Points on a hilly landscape, in no order, each with its height.
From any point a ball takes the steepest step (drop divided by distance) to one of its 2 nearest points. It stops when none of these is lower. Distance is the straight distance between rows; heights are no part of it.
kula (h 4.09): [ 29  19  38  10 -13  -7 -14 -14 -18  -7  -3  -2  24  17  43  -2  21 -21
  -7   1   6  18  -9 -31  26  -5  39 -20  -2  23  16  17   0  23  -8  12
   7  15  11 -14  -1 -39   1 -30  -5   5   4  10   0 -34]
Voli (h 5.94): [ -9 -15  -7   1   6  12   6  -2  20   3 -10  16 -14  10  -1  10  -5  12
  -5 -10   6 -13  -2  11   4  22  -7 -11  -1 -14  -7   0  15  -6  -8  -9
   5   1   1   8  11   7   4  14 -12   7   6   2  18  12]
koza (h 3.63): [-12 -27   0   9  -4  -2  24 -30  18 -19   5   2  16  11  19   0  16  -5
 -23  30  21 -17   2 -11  34  10  10 -12  20 -10  -9 -12  -5   8 -16  -2
  -5 -12  36  -9  31  -7  -9  10 -16  -7 -22  30  -8 -21]
vupab (h 2.09): [  1  12  -2  -1  -7 -31   5  22  -3  19  25   4   6   1   5  10 -10 -20
  11  -2  10  -6   3   0 -33  -4 -11  32  -5   0   8 -15  13  10  -2  -5
  -9  -4   2   0  -7 -11  -3  -6  12   1   1   5  12  -4]
Komum (h 3.93): [ -2   8 -12  -1  -6  -7   6   9   3  27  23   2  -8   6 -13  10 -49  -8
  -3 -22  13 -17 -18  17 -19   3  -6  39 -13 -24 -10 -11  41 -15  -6 -17
   9   4 -31  17  -2  -8  -6   4  11  10  -3 -17  33  17]
Vol (h 2.37): [ 16  -7  24  -9  27  24  11 -19  -2   6 -12   5  31  34  20  32   6 -11
 -31  20  19 -27  18   0  27   6  26 -27 -25 -10  16  10   0  30 -10  -3
 -10   2  14 -13   6 -19  -5  11  14  -9 -22  16   5  11]
didol (h 1.77): [  6  -6  -1   2 -42 -20 -18 -19   1   8  41   3   0  -8  11  11 -21 -29
  11 -23   1  19 -36  -9  -1  -2 -11  36   4   4 -22 -10  20 -11   6 -11
  17  -3  -1   7  19 -32 -12 -21   1   2   6   5  15 -37]
zutu (h 4.94): [ 11   3 -15 -13  17  10  13  27  -3  10 -10   2   7  14 -14  -4 -24  12
  -3   8  -1 -20  17  16 -11  -5   0   0 -18 -12  10  12   0   4  10  -9
  -8  11 -17   8  -5   9  21  28  10   2 -10 -22  13  31]
rone (h 6.97): [-26   1 -12  -5  29 -15   5  20   5  -7 -17 -13   3 -25 -18  -5  20  22
   2  19 -31  16  24  15  -9  -5 -26  -3  -5   7   1   0 -37  -4  13  17
 -21  -7   3  -9 -44  32 -10  -8  26   2   3  20 -23  10]
tiv (h 3.47): [ -5  21 -14 -20  20  33   1  11 -17   2   8  -4  -3  -9 -45 -44 -25 -17
   7   1 -14   3   8  10 -29  -5   8  13   1  11   2   3  -2 -15   5  31
   3 -15 -12  11 -20  11  -2   9  17  -5   7  -7 -19  27]
Zumu (h 5.14): [-11  15  13  18 -32 -42  11   0   5 -12  13   3  -6  -8   7 -10  29  -3
  -1  -9  -1   9  -7 -15  -3 -15  10  16  19   3   5 -34  14   1 -12   5
   0   2   2  -2  12  13  -1  -4 -15   6   7  -7 -12 -21]
Nup (h 3.21): [  9   4  10  -9  16 -15  -5  23  -4   3  -8  -2  23   2   3   6  10  -9
   8  12  -3   4  26  -3  -6  -5   4  -9 -11   3   9   7 -18  14  11   2
  -6  13   4 -12 -16  -5   4   0  21  -8   3  20   2  -4]
Fuzi (h 4.58): [-21  -3   5  12 -13 -31  11 -12   3 -17  21  -1  10  -5  14 -16  28 -25
  -4  16  12   0   8 -21   0 -13  15  16  23   5   0 -21   3   3 -12  13
   0 -14  24  -5  19  -1 -10  -9  -9  -7  -1  15 -21 -25]
misap (h 5.61): [ 14  22  17   9 -29 -23  10  -5  -3 -15   4  -5  -5  13   5 -22  22  -1
  -7   2  -1   5  -9 -25  17 -27  25   5  20   2   1 -14  -2   3  -8  -4
   3   7  -5  -1  22   6  15   2 -14   5   8 -27 -23 -19]
kuzu (h 5.96): [ 45  23   8  -8  -6  -2  -3   4 -24  18   7 -10  19  30  18  19 -24 -15
  -1  -1  31  -9 -16  -7   9 -15  15  20 -21  -9  -1   6   4  22  -4 -28
  -3  19  -8   8  25 -37  14  13  17  -8 -14 -16  27   8]
Gafil (h 6.19): [ 34  33   4 -12   4  -4   9  23 -21  29  19  -8  20  27  -3   0 -33 -29
   1   3  26 -19  -1   6 -22 -23  18  38 -16  -7  12   1  18  18  -6 -13
  -3  18 -15  19   3 -22   0   9  24  -7 -12 -17  19  20]
vab (h 3.64): [  9 -17  -6  12 -31 -23  -3  -9  12   1  -1  -2   0  -7  17  27   3  15
  13   7  14   1 -15 -11  10  10 -35  -2  14  -5  -7  -3  -5   5  15 -38
   3   7   6   4  17  -4  15   1 -18   4   0   9  24 -23]
bub (h 2.53): [-15  24  23   2   5 -17  -5  24  -4   3 -11   1  -3  -2  -7  -8  31   4
  -7 -30 -24  12  14   4 -15 -17  19  -2  -9   8  23 -16  11   4 -16  22
   2  18 -13 -17 -34  24  -3 -12   4  17  21 -21 -19   4]
zanad (h 5.93): [-17  18  -8  -1  -9 -24  25   9   3  14  15 -19   1 -26 -23 -21   2   6
  20  24   1 -13  -7  22 -34 -24 -33  38  15   7  10 -24 -19  -8   1  -4
 -18 -17 -11   9  -3  29 -12  25  -7  -1  -4 -18 -14  11]
kugud (h 5.31): [ 22   0 -11  -4 -10  -8 -11   8  -7  -2  15  -4  10 -17 -10 -10 -14 -10
  33   9  16  12  -6  -2  -9  -6 -28   6   2  22  -6   8 -24   4  33 -15
   5   3   3   6   7  -8   9   4   7 -14  -3   1  -2  -1]
tezul (h 3.69): [ 27  29  27  -8  -5 -23 -27  27 -18   2  13   6  14  -6   5  -8  -5 -18
  26 -17  -5  25  -4  -9 -24 -13   6   7   1  39  12  12   5  15  16  27
  22  21  -3  -8 -30 -20  -6 -31   8  -4  14   2   3 -20]
vige (h 5.20): [ 14  -8   2  -2  -2 -24  16  11  -2  12 -19  -1  21  15  25  20  10  12
  -5  17  18 -21  15  -5  -6  -2 -20  -2  -8 -13  12   4   3  20   8 -34
  -7  15   2  -9   9  -1  24  16   0   0 -13   9  23  -4]
tas (h 4.52): [-12  -3 -15 -10   3  -8 -21   4  -9  11  39   6  -2 -27 -21   0 -17 -33
  30  10   0   8  -5   0 -36  12 -46  23  15  18  -6  -1 -13  -4  22  14
  -5 -24  15  17  -9   1 -26 -13  11  -6  10  16   3   4]
keze (h 5.49): [-16  -6 -13  -4   7  -8  12  23  13  13 -10   7  -8   1 -11  11 -12  25
   1   2  -1 -14   7  16 -17   9 -32   6  -7 -15   2 -12  15   2  -1 -19
  -8   6 -14   4  -7  24  13  28  -2   9   3  -8  23  24]
lutu (h 3.94): [-10  16 -34 -20  33  32   6  15  -6  10  -3  -6   3  -5 -39 -31 -32   5
   1  26 -25  -4  24  17 -12  -3   4   0 -10   5  -9  19 -22 -13  27  23
 -16 -13  -3  10 -27  15   3  14  30  -4 -10  -4 -19  29]
salu (h 5.79): [  9  -3  -6  11 -31   5 -14   7  -8  -6   1  -8  -8 -10  -5   9 -17   6
  31 -18   9  20 -37  -8   7   8 -21  -7  13   1 -11  13   3 -23   9 -20
  11   3 -23   8   6   5  19  -1 -17   3   6 -32   3 -11]
rik (h 2.45): [ -2   4  17  -5  13  -1  -1  13   2 -11 -39 -18   9  22  19  10  42  25
 -18  -4 -26   2  30  -3  15 -10  31 -20 -23 -14  20   6  -6  12  -3   1
  -5  32  -4 -24 -26   8  16 -11   7   5   6  -3 -18   8]
gupeg (h 3.40): [ 11 -21  -2  -4   2   4 -13 -10   0  28  12  16   9   5  12  41 -24 -18
  -6 -15  15  -9  -8  -7  12  31 -26   6 -13  -5  -7  -2   8  14   0 -17
  -5 -16   8  -1  -2 -31  -9  -3  12   0  -9  29  45   2]
solel (h 4.42): [ -4  -7 -23 -15  26  19   8   8  10 -16 -23 -10  -6 -15 -21 -20  -6  28
   1  26 -26 -16  20  24   3 -10   0  -7  -9   4 -18  19 -37 -18  29  10
 -17  -8   7   3  -9  10  10  22  20 -10 -29  -8 -24  18]
mife (h 1.93): [  8 -17   6  16 -14  32   1 -28  11 -17 -25  -2  -8   7  22   3  15  17
 -14   7   1  -3  -5  -8  35  18  17 -42  10 -18   2  11   6  -7 -17 -10
  -4  -7  12   4  15 -12  13   3 -26  17   6   6   5 -23]
mog (h 3.24): [-11 -13  15   2  13   4   8 -13  13 -16 -33 -14   8  23  27  13  50  27
 -27   6 -11  -9  25  -3  26  -7  28 -33 -16 -18  17   7   1   8 -13  -8
  -6  16   9 -25  -5   4  14 -10  -6   9   4  12 -14 -12]
Kon (h 4.56): [-15  11 -14  -8  -3   3 -14  22  -6  15  23   8 -12  -4 -27  11 -45 -16
  10 -31   0  13 -31   3 -29   8 -25  28 -11  -6  -5  -9  30 -22   6  -1
  13  -9 -29   6 -21   2   0  -2   8   8  15 -24  14  18]
tured (h 6.65): [-34 -15  -9   5  13 -34   8  15   8  -4 -11   3 -11 -28  -7  11  21  25
   5  18 -17   9   6  13 -18   4 -43  -1  11   3   4 -13 -23  -7   4   8
 -19 -14   4  -7 -19  43 -20  15   0   5  -3  13   1   8]
fof (h 4.83): [  8   7  14  10 -27 -22  18   2   8 -10 -27 -12   2  21  25   9  29  34
 -16   8   1 -15  -2 -16  18 -19   9  -1   5 -17   7 -13  15  12 -10 -26
  -4  18  -7  -3  22  14  27  22 -31  14   2 -19   7 -18]
Num (h 4.15): [-12 -15  -1   5  -1  -5  22 -32   7 -21  23   1  20   3  10 -23  18 -27
 -17  27  22 -13   8 -15  16  -4  26  14  23   0  -4 -19  -4   5 -17  16
  -9 -22  39   1  29 -12 -18   4  -4 -17 -15  27 -28 -14]
vidud (h 2.47): [ -6   7   2  -8  28  41  17 -28  -4 -16  -4   0 -16  11 -14 -45   0  -4
 -19  -6  -9 -10  16   9   8  -7  56  -3  -9  -5   0   6   7 -12 -20  36
  11  -6   2   2   9   4 -11  -8  14  -9   1   1 -38  19]
Radu (h 5.52): [  7  12   2   2  -7  -2   6  10  -1 -20 -26 -14  -6 -14  -9 -22  25  21
   3   6 -19   4   9   7   7 -18  15  -9   5  10  -5   2 -23 -14   8   6
  -2   2 -10  -8  -6  22  12   9   4 -11  -5 -19 -37   0]
moz (h 3.03): [ -1   4  17  10  15  39   6 -32   1  -8  -8   6 -14  18   2 -22   7 -12
 -30 -27  -1  -6  -2  -5  21   1  59 -16 -10  -9   0   9  17  -5 -40  26
  17   1   2   2  20 -15 -10 -13  -8   2   7  -5 -17  10]
bagig (h 4.51): [ -4  -8 -17   0 -11  24  -9 -10   1  -1  23  14 -22 -12 -19 -10 -36 -25
   9 -18   9   5 -22  -3 -11  14 -14  16   9   4 -25  -2   8 -26  -1  -2
  17 -26  -8  18  18 -10  -6   0   1  -9   4  -7   5  15]
nik (h 6.24): [-17 -26  -7   4  10  25  24 -28  24   0 -10  18 -19  11   9   3 -12  20
 -20  -4  16 -23   0  14  22  26  11 -12   0 -22 -11 -10  15  -2 -23  -2
  12  -6  22   8  25   1 -17  15 -23   8  -5  26  20   9]
mizok (h 5.44): [ -6   5  -3   3 -25   2  -7  21  -2   1  -8  -1 -15  -7 -14   8 -13  19
  11 -27   3   5 -34   5  -5   5 -23   1   4  -6  -5  -3  12 -20  -2 -18
   9  10 -35  -5  -7  25  15  21 -21   6   3 -50   4   8]
favib (h 4.50): [ 20  10  31  19 -20  -5 -24  -6  -7   4   5   7  -5   1  33   2  18 -11
   2 -34  -4  31 -14 -16   8  10  19 -15  -7  15  13  14  17  16 -16  10
  11   5  -3  -7  -5 -29   1 -39 -16  12  18  -2   8 -43]
rer (h 4.23): [-10  -8 -17   3 -41 -34  -3 -13  14  -4  29 -11  -7 -31  -6   3 -15   1
  24   5  15   7 -26   5  -6  -3 -42  39  27   4 -20 -23   1 -12  21 -26
  -2  -5   0  21  16  11 -16  13 -14  -2   2  -6   3  -3]
vube (h 6.58): [-22 -18  -7   2  28   2  -6   0  13 -11  -9   8 -12 -12  -7   5  24   6
  -5  -5 -16  12  18   6   4  20  -6 -28   2   3  -6   2 -18  -8   2  15
  -6  -7  11 -15 -13  17 -12 -19   5   1  20  30  -6   7]
delez (h 4.12): [-25  11  -6   2  18  -1 -25  22   0  18   5  25  -1  -4 -21  15   0  -7
  -9 -17 -22  21   8  -5 -16  11  -9 -21 -18  -1  14  -1  12  13   2  24
   2  10  -8  -9 -35   9  -6 -16  11  16  27   9  21   5]
leder (h 3.77): [ 18 -18  12  -2   5  21 -11 -16  -2  22  -7   9  15  12  21  37  -7  -9
 -10  -1  13  -6  -6  -8  25  28  -7 -24 -13  -6   6   9  -2  18  -4 -16
  -8 -14  11 -10   4 -29   2   0   0  -3 -11  26  33  -7]
meb (h 3.22): [ 31  -1  26   5   1  11 -19  -1 -12  15 -23  -1  18  15  30  26   9   0
   1  -9   4   5   4 -12  16  14   9 -39 -15  -4  23  24   7  21  -4 -11
  -3  13  -3  -9 -12 -29  16 -15  -1  11   6   6  26 -15]
pipa (h 4.98): [-10  -5   2  -2  26  34 -21  18   0  12 -26   7  -2  17  -6  20   0  18
 -10 -22 -18  13   5   1   6  16   3 -38 -20 -15  14  16  17  -1 -13   1
   0  13 -23  -2 -24  14  26   2  -5  24  21 -20  22  13]
gine (h 4.90): [-11   7 -15 -15  -6  13 -14   1 -10  15  37   5 -14 -14 -26 -11 -45 -34
  15 -14   4  -1 -21   9 -40   2 -25  49   5   4 -11 -14  22 -22   9   7
  12 -23 -12  18  -3  -8 -14  -7   6   1   9  -4   4  17]
kiku (h 4.87): [  8   8  18  19 -35 -20 -14   3  -4   8   9   7 -10  -1  21  10   7  -4
   4 -34 -10  24 -25 -12   1   4   3   5   3   3   5   1  23  -1  -5  -2
  10   3 -10  -2   1 -13  12 -26 -18   9  13 -15   7 -35]
Miz (h 3.19): [-20   7   2   3   5   8   4 -14  -2 -14   9  11 -15 -11 -14 -35  14 -19
  -6 -12  -4   6   8  -6 -17   0  23   5   8  12  -2 -16   7 -14 -19  32
  11 -15  11   1   1   7 -19 -18  -1  -4  17  16 -23   1]
ker (h 6.39): [ -5 -23   3  16  -2   1  -9  -8   9 -18 -16   4 -12 -14   1   0  20  17
   2   2 -17  14   6   1  13  14  -8 -35  12   6 -10  14 -19 -11   5   0
   2  -7   8  -4   1  13  -1 -15 -12   1  11  13 -13 -13]
dag (h 5.43): [ 25  20  20   9 -21 -22  17  -5  -8 -20 -11 -15   6  31  25  -8  30  20
 -10  25   0  -6  -3 -28  27 -31  30  -3  14  -3   7  -1  -2  15  -3 -16
  -8  20  -1  -5  27   4  22  15 -15  10   1 -31 -15 -21]
korod (h 3.26): [ -7   0 -13   3 -11 -14  12  -5  12  23  24   4  -6  10   2   8 -26 -10
  -5 -12  21 -18  -3   8 -13   6  -4  40   3 -17  -8 -24  29  -6 -13 -16
   1  -3  -6  15  13  -8 -14   1   6   2  -5   7  26  12]
toma (h 1.53): [ -5  -1  10 -14  40  18   7  -3   2  14  -5   6  30  25  10  27   5  -4
 -29  19   2 -21  35   2  18   8  15 -22 -26 -13  16  -1  -3  28  -2   9
 -15   4  13 -15 -20 -11  -8   3  30   0 -10  35   7  12]
Tav (h 3.46): [ 18   5  10  -3  13  48  -8  -9  -7  -1  -8   9  -9  24  -2 -12 -14 -13
 -20 -21  -3   0  -2   3  18   7  47 -22 -18 -11   0  20  12  -1 -25  17
  19   3 -12  10  11 -14   2  -1  -2  -3  -1 -22  -3  19]
Gube (h 4.88): [-35 -28 -23   3   8  -4  -3 -11  22  -2  21  16 -32 -19  -5   6 -14   1
   5   5   5   2 -13  11 -17  34 -30  14  21  -4 -18 -18  -1 -20  -3  -5
  -2 -21  17  22   9  18 -35  15 -11   1   7  27  13  19]
durag (h 2.84): [ -1 -31  -7  12 -22   8   7 -33  21 -16  -5   4  -8   0  21  10  11   9
  -9  15   0  -3  -5 -13  38  32  -9 -31  21  -6 -12   3  -5  -4 -10 -15
   1 -16  27   2  26  -6  -1   2 -34   5   1  32   6 -26]
moso (h 5.51): [ -4  28 -10   2 -37  -9  18   2  -4  -4  15 -18  -5 -35 -24 -36  -3   6
  23   6   7  -4 -25  11 -12 -30 -29  29  21   9  -2 -21 -17 -11  11  -8
  -4  -7 -19   7  10  27   1  35 -18  -9  -9 -43 -24  11]
taneg (h 5.41): [-30 -31 -16   6   5 -14 -22   0  15   3  13  25 -26 -18  -5  27  -2   2
   8  -7  -1  18  -9   4 -14  36 -47 -11   7   3  -7  -3  -5  -6   1   7
   1 -10  12   6 -13  16 -29  -5 -10   9  16  19  23   9]
biza (h 4.08): [ -7  -6  -5  -7  -5 -16 -11 -12 -11  -5  35   2   6 -32 -12 -18   5 -38
  23  12  12  10   3 -12 -29  -7 -21  25  30  31   0  -3 -14  -8  10  16
   4 -21  27  12   8  -6 -28 -24   0 -20   4  29 -22 -16]
nin (h 5.56): [ 28  -4  -2 -11   2  -8  -2  -4 -14   5  26 -14  29 -16  -2  -4 -17 -26
  33  27  32  -7   9  -9  -3  -8 -19  12   6  28   4   4 -35  14  35 -12
  -8  -4  21   5   9 -26  -2   2  21 -24 -12  24   2  -8]
Degem (h 6.78): [-33   5  -4  -2  30  -9  -2  11   4 -10  -7  -6   3  -6 -14  -6  28   5
   1   6 -32  20  28   3  -1   2   1  -9  -2   7   0  -7 -23  -1   3  30
 -13  -3  11 -10 -43  16 -15 -27  24  -1  15  35 -30   7]
fem (h 3.65): [ -8   7  -3  -9  -3   8   1 -13  -9 -19  14  -2 -12 -24 -21 -47   7 -18
  10   3  -5   9   3  -8 -25  -7   1   8  22  24 -10 -10 -16 -20   2  24
   6 -29  12   7   7   5 -19  -3   5 -17   8  19 -30  -3]
nezi (h 2.99): [ -9  27 -10 -17  30  41  -2  -9 -10  -8  -7 -10  -8  -1 -33 -50  -8  -6
  -6  -2 -26   1  26   7 -10  -7  43   9  -4   7   3   1   2 -16  -3  38
   7  -3  -4   1 -23   7 -12  -9  29  -8  11  12 -40  26]
dukaz (h 6.14): [ -2 -14   4  19 -18 -10 -20   1  -1 -21  -6   6  -9 -29 -14   0  15  18
  16  -7  -8  35 -18  -3  -4  17 -26 -29  28  17 -16  15 -12 -11  10   9
   8  -9  -7  -5  -7  21  -3 -19 -21   1  18 -11 -11 -15]
Nukom (h 3.73): [ 19   9  26   2  -2  -8  -9   1  -9  -5  -3  -4  21   5  19  -8  19 -20
   3   1   6   8  14 -17  13  -9  29 -15  -2  19   7   8 -10  14  -3  13
   5  10  12 -16  -9 -21  -5 -23  12 -12   3  17 -19 -18]
sotu (h 4.44): [ -1  12  -8 -14  37  27   3  13   0 -17 -31 -13  -4  23   1  -6  -1  35
 -19  12 -35 -19  36  22  10 -18  31 -16 -22 -12   7  22 -12   1   5   8
 -12  22  -7  -5 -18  10  19  10  21  -4 -21 -17 -20  26]
neke (h 4.86): [ -5  -7 -19  -5  15  18   3  14   2 -23 -42 -14  -8 -26 -25  -4   4  44
   4  19 -30   3   1  23   6 -10 -27 -12  -7  14 -21  14 -41 -23  27   1
  -7  -2 -10 -11 -17  26  11  21  -1   4 -20 -27 -22  11]
Mumib (h 5.03): [ -9  17  -6  -2  -9   4   1  21  -8   7   8   0 -17 -11 -28 -10 -22   2
   8 -25  -5   0 -19  10 -18  -1 -11  13  -1  -2   0 -16  15 -16  -5   4
   7  -5 -32   6 -11  20   4  14  -4   3   9 -35   0  22]
Zon (h 3.10): [ 16  -9  10   3   5  21  22 -27  10   1  -9   7  10  27  19  18 -13   1
 -27  22  24 -28   0   3  29   7  23 -15 -13 -18   1  11   8  15 -10 -12
   0  -1  16  -3  31 -23  -4  20   1  -6 -33   7   8   2]
gokoz (h 4.48): [ 15   5 -14  -5  10  15  16  17  -3  -4 -20  -4 -11  19 -14  -8 -24  26
  -7   3  -6 -26  11  22   2 -14  22  -4 -17 -15   5  18  12  -1  -6  -6
   4  21 -19  20  13   8  18  29  -9  -2 -32 -51   6  29]
Vuse (h 3.05): [ -6  -3  -4   8 -38 -53  -1 -18  10   2  34   0   4 -15  12  13  -2 -13
  13  -5  12  13 -24 -14   1  -9 -19  39  22   2 -10 -27   8   2   9 -23
   3  -1   8   5  19 -12 -10  -9  -7   2  -2  13  15 -30]
Lal (h 4.53): [ -4 -13  -4   2 -19 -40  19   8   8   3 -19  -5   6  -8  16  23  15  27
   4  17  10  -7   1   1  -5   0 -40  -1   3 -10   4 -11  -7  12  14 -34
  -3   9   5  -2  11  14  16  22 -15   3  -5   8  22  -8]
Vubov (h 4.89): [-20  -7 -16 -10  40  29  16   6  13  -8 -36  -1 -21   7 -13  -1   5  58
 -26  -2 -31 -18  26  37  15  -7  20 -16 -23 -13   0  13  -3 -11   1  10
  -7  17 -13  -5 -10  25  15   6   0  11  -7 -10 -14  25]
tasu (h 5.77): [ 20  -3  -1  -6   5  10  14 -19  -7  11  23   2  24   5   0  -5 -19 -34
   2  20  33 -26   3  -9   5  -4   6  15   5   9  -4  -2  -7  15   8  -6
 -10 -11  23   4  21 -31 -16   3  18 -23 -22  26  -2   2]
vezul (h 2.55): [ 18 -32 -12   1 -19  -3 -13 -23   1  26   3   1   8   1  24  43 -22   0
   6   2  23   0 -15  -6  17  31 -40   8  -5 -12 -13   6   6  -1  18 -48
   7  -3   2   0  14 -27   2  -2  -4   8  -7  22  46 -12]
lut (h 3.35): [-16  23  11  -4   4 -19 -15  31  -8   6   5  16  -3 -18 -22 -15  15 -11
   8 -21 -27  20   1   4 -27 -10  -5  -4  -2  21  18 -11   8   1   2  31
   7   5 -11 -10 -38  17  -6 -19   9  10  25  -8 -10  -2]
Rizov (h 5.34): [-24 -16 -11  -5  30  24   0  14  13   0 -34   6 -14   5 -17  12   4  45
 -18  -6 -22   0  14  14   5  15 -10 -30 -23 -15  -3  15  -2  -5  -1   1
  -3   8  -8 -10 -20  29  16  13  -4  22  17  -1  11  16]
Vekez (h 4.11): [ 14 -10 -15   2   2  41   6 -23  -2   5  12   8  -9   7  -6 -13 -36 -22
  -5  -7  20 -11 -13  -1  14  18   8   3   1  -7 -18   9   5  -5  -8  -2
  14 -14   2  19  25 -26  -2   9   6 -13 -11  -2   8  15]
rogu (h 2.65): [ 26 -10  17  11  -3  28 -13  -8  -4  -2 -31  -8   2  12  27  13  11   8
   0   6   0   5   1  -7  28  10  13 -42   3 -10   9  29   3   5  -2 -14
  -9   4  -1   1  12 -13  26  -1 -15   5   2  -2   7 -19]
sunut (h 5.21): [  4  -3  -6   3  -6  19  -2  17  -5 -17 -35 -17  -8 -20 -16 -16  11  35
  11   5 -22   6 -10  12   9 -15  -5 -19   2   6 -14  13 -26 -23  12  -4
  -4   4 -22 -13  -6  32  20  18 -16   0  -8 -43 -26   0]
Rivup (h 4.96): [-13   9  -7  10 -43 -25   6  -2   5  -9  16 -11 -14 -32 -17  -7  -5  12
  21  -4   6   7 -36   5   5 -14 -36  22  25   0 -15 -29  -5 -11  10 -19
   7  -7 -18  10  14  25  -5  21 -23  -3  -3 -30  -7  -6]
dez (h 3.98): [  0 -13  18  12  -7  -9   9  -5   6  -7 -39  -8   2  18  36  17  47  35
 -19   8  -9 -12  16  -7  13  -7   7 -26  -9 -21  21   5  11  11  -9 -20
  -5  21  -1 -17   4  10  30   0 -28  17   6   1   9 -18]
lefik (h 3.72): [-46 -16  -2   6  21  -5  16 -22  14 -12  11   7 -13 -14  -1 -21  30  -6
 -10   3  -2   5  13   3  -8   4  20   9  15   3  -2 -24   1 -14 -29  31
  -5 -20  22  -2   7  22 -24 -13  -7  -1  14  32 -21   1]
furob (h 6.31): [-23  -8  -1   7  -8 -39  15   7   5  -3   5  -9  -6 -32 -13  -9  25   7
  12  16  -3   3   0   9 -23  -6 -22  13  19  11   2 -23 -19 -14   3   4
 -15 -15   5   5  -1  32 -15   8  -7  -5  -2   5 -15  -2]
Visuf (h 2.46): [-15  -4   3 -12  36 -13  10  11   3   8 -12 -13  33  14  14  17  20   0
 -12  30   1 -14  43   1   5  -5   9 -12 -10  -9  18  -1 -14  23   8   4
 -19   2  15 -27 -28  -1  -2   2  29  -8 -14  35  -7   1]
Tif (h 3.91): [ 14  16  12  -9  18  14   3   2  -4 -21 -24 -15   6  38  20   2  16  18
 -26  24 -12 -19  26  15  16 -30  58 -12 -18 -16  12  21 -14  14  -5  -8
  -7  29   7  -9   2  -1  12   5  17  -8 -23 -21 -23  16]
sudar (h 3.31): [  3   9   6  -7  29  -6  18   1   0  -8 -14 -16  25  28  16  -4  18   1
 -19  34   9 -24  31  10   5 -22  39   1 -11 -12  13   5  -8  14  -4   2
 -14  11  15  -9  -1  -3   2   9  25 -12 -23   4 -21   9]
larup (h 3.18): [ 30  20  14 -16 -19  -8 -24   9 -19   2  29  10   4  -9   6 -15 -18 -43
  28 -25   0  24 -18 -19 -26 -17  -9  30   5  30  -2  10  10   6  13  25
  29  -3   8  -1  -6 -39 -12 -31   8  -7   8  13   2 -34]
muko (h 4.25): [-37 -15 -12   5  11 -12  24 -18  16   0  19   9 -16 -12  -4 -14   8  -5
  -3   8  11 -12   2   8 -11  15   3  16  21  -5  -9 -22   8 -11 -23  10
  -5 -21  19  16  19  14 -22   8 -14  -2   0  24  -1   5]
fovu (h 2.66): [ 21   2  16  -2 -24   0 -24  -7 -10  10  29  12  -1  -3  22   5 -16 -39
   6 -34  -4  21 -30 -18  -3  -1   1  26  -4  19 -12   4  21   5  -6  16
  19  -5   3  -5   1 -44 -18 -38  -1  -8   2  13  18 -44]
sefe (h 4.95): [ 17   0 -12 -14  -2 -15 -26  16 -19   8  34   1  12 -22 -24   3 -34 -29
  38   0  17  19 -16  -3 -23  -8 -52  29   4  30  -7  13 -13   4  43   0
   4  -1   1  11 -17 -13  -8 -20  18 -10   9   3  10   0]
bofu (h 5.33): [-12   8  11  16 -34 -31   5  -1  15   3  16  11 -15   6  14   9   9  -5
  -5 -30  -1   6 -23 -10  -7  -6   5  20   4  -5   1 -29  29  -2 -24  -6
   6  -1 -10  -3   6  -4  -1 -11 -15  15   8 -14  12 -21]
Vute (h 4.59): [ -8   2 -10   4  19  19 -35  21  -7  29  -3  20   0  15 -13  27 -17  -5
  -3 -31 -17  21  -2 -11  -7  22 -15 -31 -25 -11   8  12  17  11   1   7
   3   8 -22  -6 -33  -3  15 -13   5  19  22  -5  35   9]
gugun (h 3.89): [ 14  11   3   3   2  23   5   5  -7   2  -8   2 -11  24   0 -10 -14   0
 -12 -25   3  -5 -10   2   7  -3  29  -7 -10 -14   6   5  17  -5 -20   1
  10  12 -23  14  15   0  16   9  -3   3  -4 -37   7  14]
Laref (h 5.97): [ 22  17   8 -11  15   3  12   3 -13  28  22  -1  25  20   3   5 -23 -39
   1  20  31 -32  11  -2 -14 -15  22  32  -8   1  12  -4  10  24  -9   1
 -14   0  14   4   6 -29 -17  -3  27 -11 -17  15   6   6]
kudig (h 5.83): [-10 -36  -9  10  -7  -2 -35  -2   3 -12   5  17 -15 -27 -10  24  -7  17
  18  -8  -3  38 -24   1 -15  37 -48 -27  22  20 -16  20 -14 -12  12  17
   6 -10  -1   3 -15  18 -13 -24 -19   9  14  -3  12  -3]
pone (h 5.62): [ 31  11  13  -5   0 -13   5   8 -13  14 -16  -4  23  33  32  24   2   6
 -10  10  22 -22   3  -8   1 -13  13   5 -19 -11  16   9   4  26  -5 -30
  -6  24  -3  -9  15 -21  19  18   9  -7 -10  -6  19   3]
pevin (h 5.57): [ 34   2  -9   3 -25   8 -17  -2 -17  -6  11 -17  10 -16  -9  -7 -16  -3
  41  -1  18  23 -26 -11   3  -9 -27   0   8  20 -11  19 -20  -5  33 -17
  11   3 -16  10  13  -7  23   4  -5 -10  -1 -34  -3  -3]
fimom (h 3.66): [ 25 -12 -10   2  -2  37  16 -26   9   1  -6   1  -5  17   7   7 -35  -1
 -13  14  18 -26 -10   6  29  16  18  -9   1 -18 -14  12   3   1  -3 -17
   7   0   4  18  41 -24   9  22 -11 -12 -33 -12  16  10]
parav (h 1.38): [-12  12  12   2  22   2   0  14   4  -8 -27 -12  -5   5  -5 -12  40  18
 -14 -20 -37  14  31   1  11 -10  33 -14 -14  -4  11  -6  -3  -2 -10  17
   1  17 -11 -19 -30  19   4 -20   6  11  16  -6 -30  13]

Where does a ball stop that starts at each point below?
kuzu | vezul
pipa | parav
keze | vidud
gine | toma
sunut | vidud
rone | didol
dag | parav
Radu | vidud
vube | Miz
Rizov | toma

Call two points neighbours if one is among the 2 nearest of the other. Go from one point of each pair to the other, from neighbour to neighbour, staying as low as possible. Name the highest point that can't be avoided.
parav / vezul | Rizov
mife / vupab | bofu
Miz / didol | salu
parav / didol | tezul
mife / vezul | leder
